A landscape with many valleys, sampled at points; each row gives a point and its height.
A ball rolls from a point to the lowest of its 4 nearest points, and stops where none of them is lower. Distance is the straight distance between rows; heights are no part of it.
J_766: [158 132  69 163  35 119 178 173 143]  height 37.1
J_940: [140 142 105 124 141 108 138 170 127]  height 29.9
J_245: [131 160 121 146 150 111 140 147 145]  height 31.8
J_478: [119 104 187 109 166 135 116  99 127]  height 45.7
J_274: [ 51 119 199 147 148  95  95  60 155]  height 63.9
J_66: [120 151 124 134 128 162 103  95 118]  height 43.3
J_197: [133 145 142 144 153 130 167  97 145]  height 50.8
J_532: [136 155 108 124 141 116 125 159 135]  height 26.9
J_828: [134 134 140 134 138 152 131  80 128]  height 34.4
J_621: [129 154 118 141 125 161 108  95 124]  height 40.0
J_686: [114 120 159 109 124 179  91 101  99]  height 45.9
J_327: [139 133  98 111 125 121 125 180 119]  height 27.8
J_813: [130 151 128 166 166  90 176 121 151]  height 73.2
J_892: [122 107 171 114 122 169  89  98  96]  height 50.0
J_790: [141 131 148 174 162  84 203  98 164]  height 55.4
J_586: [186 113  91 158  71 122 193 150 110]  height 46.4
J_788: [143 112  87 107 115 117 129 182 112]  height 36.2
J_894: [118 158  93 122 113 131  92 145 134]  height 47.8
J_393: [150 131 116 131 140 101 155 177 123]  height 38.3
J_552: [117 144 116 133 112 172  84  98 114]  height 55.2
J_106: [173 106 120 130 117 108 183 186 108]  height 60.0
J_934: [131 168 117 155 157 106 159 134 142]  height 44.1
J_608: [103 157  94 119  85 154  60 136 131]  height 64.0
J_222: [ 92 150  88 117  75 156  49 122 135]  height 64.3
J_64: [131 160 118 155 147 129 143 120 139]  height 33.7
J_599: [109 148  86 120  96 147  77 142 132]  height 16.3
J_753: [115  86 178 109 184  90 137 104 155]  height 57.6
J_401: [135 104 160 128 172 129 160  81 144]  height 72.8
J_538: [165 101  80 115  84 140 158 155 102]  height 21.4
J_151: [158 107  66 147  62 132 176 148 114]  height 31.9
J_430: [155 112  91 112 110 133 153 171 106]  height 33.8
J_757: [ 91 104 194 101 150 122  96 108 132]  height 57.3
J_140: [128 117  81  85  91 151  95 164 119]  height 74.6
J_317: [131 142  97 115 124 118 116 167 126]  height 22.9
J_488: [121 162 119 143 135 146 128 115 136]  height 36.5
J_987: [ 76 115 204 119 157 110  85 106 147]  height 61.8
J_666: [125 141  82 112 116 130 101 162 132]  height 30.2
J_59: [138 147 131 136 151  93 161 166 138]  height 47.6
J_205: [118  99 185 101 171 124 126 105 129]  height 43.2
J_38: [142  91 159 135 189  96 173  91 151]  height 43.0
J_203: [162 131  70 157  52 124 177 161 128]  height 35.3
J_718: [109 108 182 105 151 155 101 102 106]  height 59.8
J_246: [149  94  72  99  78 152 138 156 110]  height 37.0
J_523: [122 131 152 119 135 164 104  83 113]  height 47.7
J_629: [156 119 110 119 135 112 148 179 113]  height 46.0
J_791: [100 142  88 103  81 157  60 144 122]  height 21.2
J_775: [144 121 143 169 171  80 211 103 160]  height 50.7
J_674: [119 157 107 139 133 133  99 136 131]  height 39.4
J_70: [ 58 126 198 146 148  94  86  78 146]  height 63.5
J_440: [133 121  90  93 109 132 120 171 111]  height 43.1
J_322: [143 107 164 146 176 100 184  86 149]  height 26.2
J_190: [128 132  92 112 120 128 111 166 127]  height 14.0
J_329: [120  92 176 111 167 125 131  94 137]  height 18.9
J_75: [184 110 110 145 103 118 189 176 109]  height 64.1
J_83: [114 126  75  97  91 150  77 167 121]  height 78.8
J_816: [115 121 160 114 115 178  83  92  89]  height 6.7
J_603: [111 152 104 134  98 162  73 115 129]  height 67.7
J_570: [104 156  88 126  82 169  60 114 123]  height 74.9
J_410: [133 142 142 163 164  89 198 110 164]  height 63.7
J_654: [107 133 127 129  88 183  70  88 100]  height 69.6
J_411: [169  99 104 125 105 112 169 176 107]  height 45.8
J_16: [ 78 109 203 132 169  89 104  98 168]  height 60.5
J_517: [109  94 186 113 174  92 120 102 159]  height 53.6
J_494: [116 134 128 127 100 175  86  86  97]  height 61.0
J_874: [142 135 138 153 156 112 169  87 152]  height 76.0
J_269: [ 86 120 197 111 144 114  80 111 132]  height 61.3
J_781: [152 147 145 151 158  69 187 165 141]  height 61.9
J_602: [132 152 132 142 143 137 149  94 140]  height 27.4
J_878: [124 111 178 105 154 147 105  95 113]  height 54.9
J_548: [164 123 121 128 137 102 170 192 118]  height 52.6
J_296: [171 102  81 126  81 129 164 165 102]  height 27.9
J_485: [132 129 138 146 150 131 159  82 142]  height 45.6
J_893: [159 134 134 139 148  87 173 190 126]  height 64.2
J_155: [111 159 105 132 107 156  91 117 126]  height 57.9
J_186: [ 99 115 194 100 137 157  79 112 104]  height 71.0

Call two points neighbours if one is among the 4 nearest of the other. Go from one point of each pair to the other, from neighbour to neighbour, staying as low as possible. Name the highest point that can't be avoided.
J_329 / J_190 -> J_878
J_602 / J_322 -> J_753
J_602 / J_538 -> J_788
J_599 / J_602 -> J_894
J_816 / J_538 -> J_523
J_602 / J_190 -> J_64

Two balls start at each pair of points below. Name the first point that both come to, or write never.
J_203 / J_393 -> never
J_813 / J_410 -> never
J_781 / J_629 -> J_190
J_586 / J_106 -> J_296
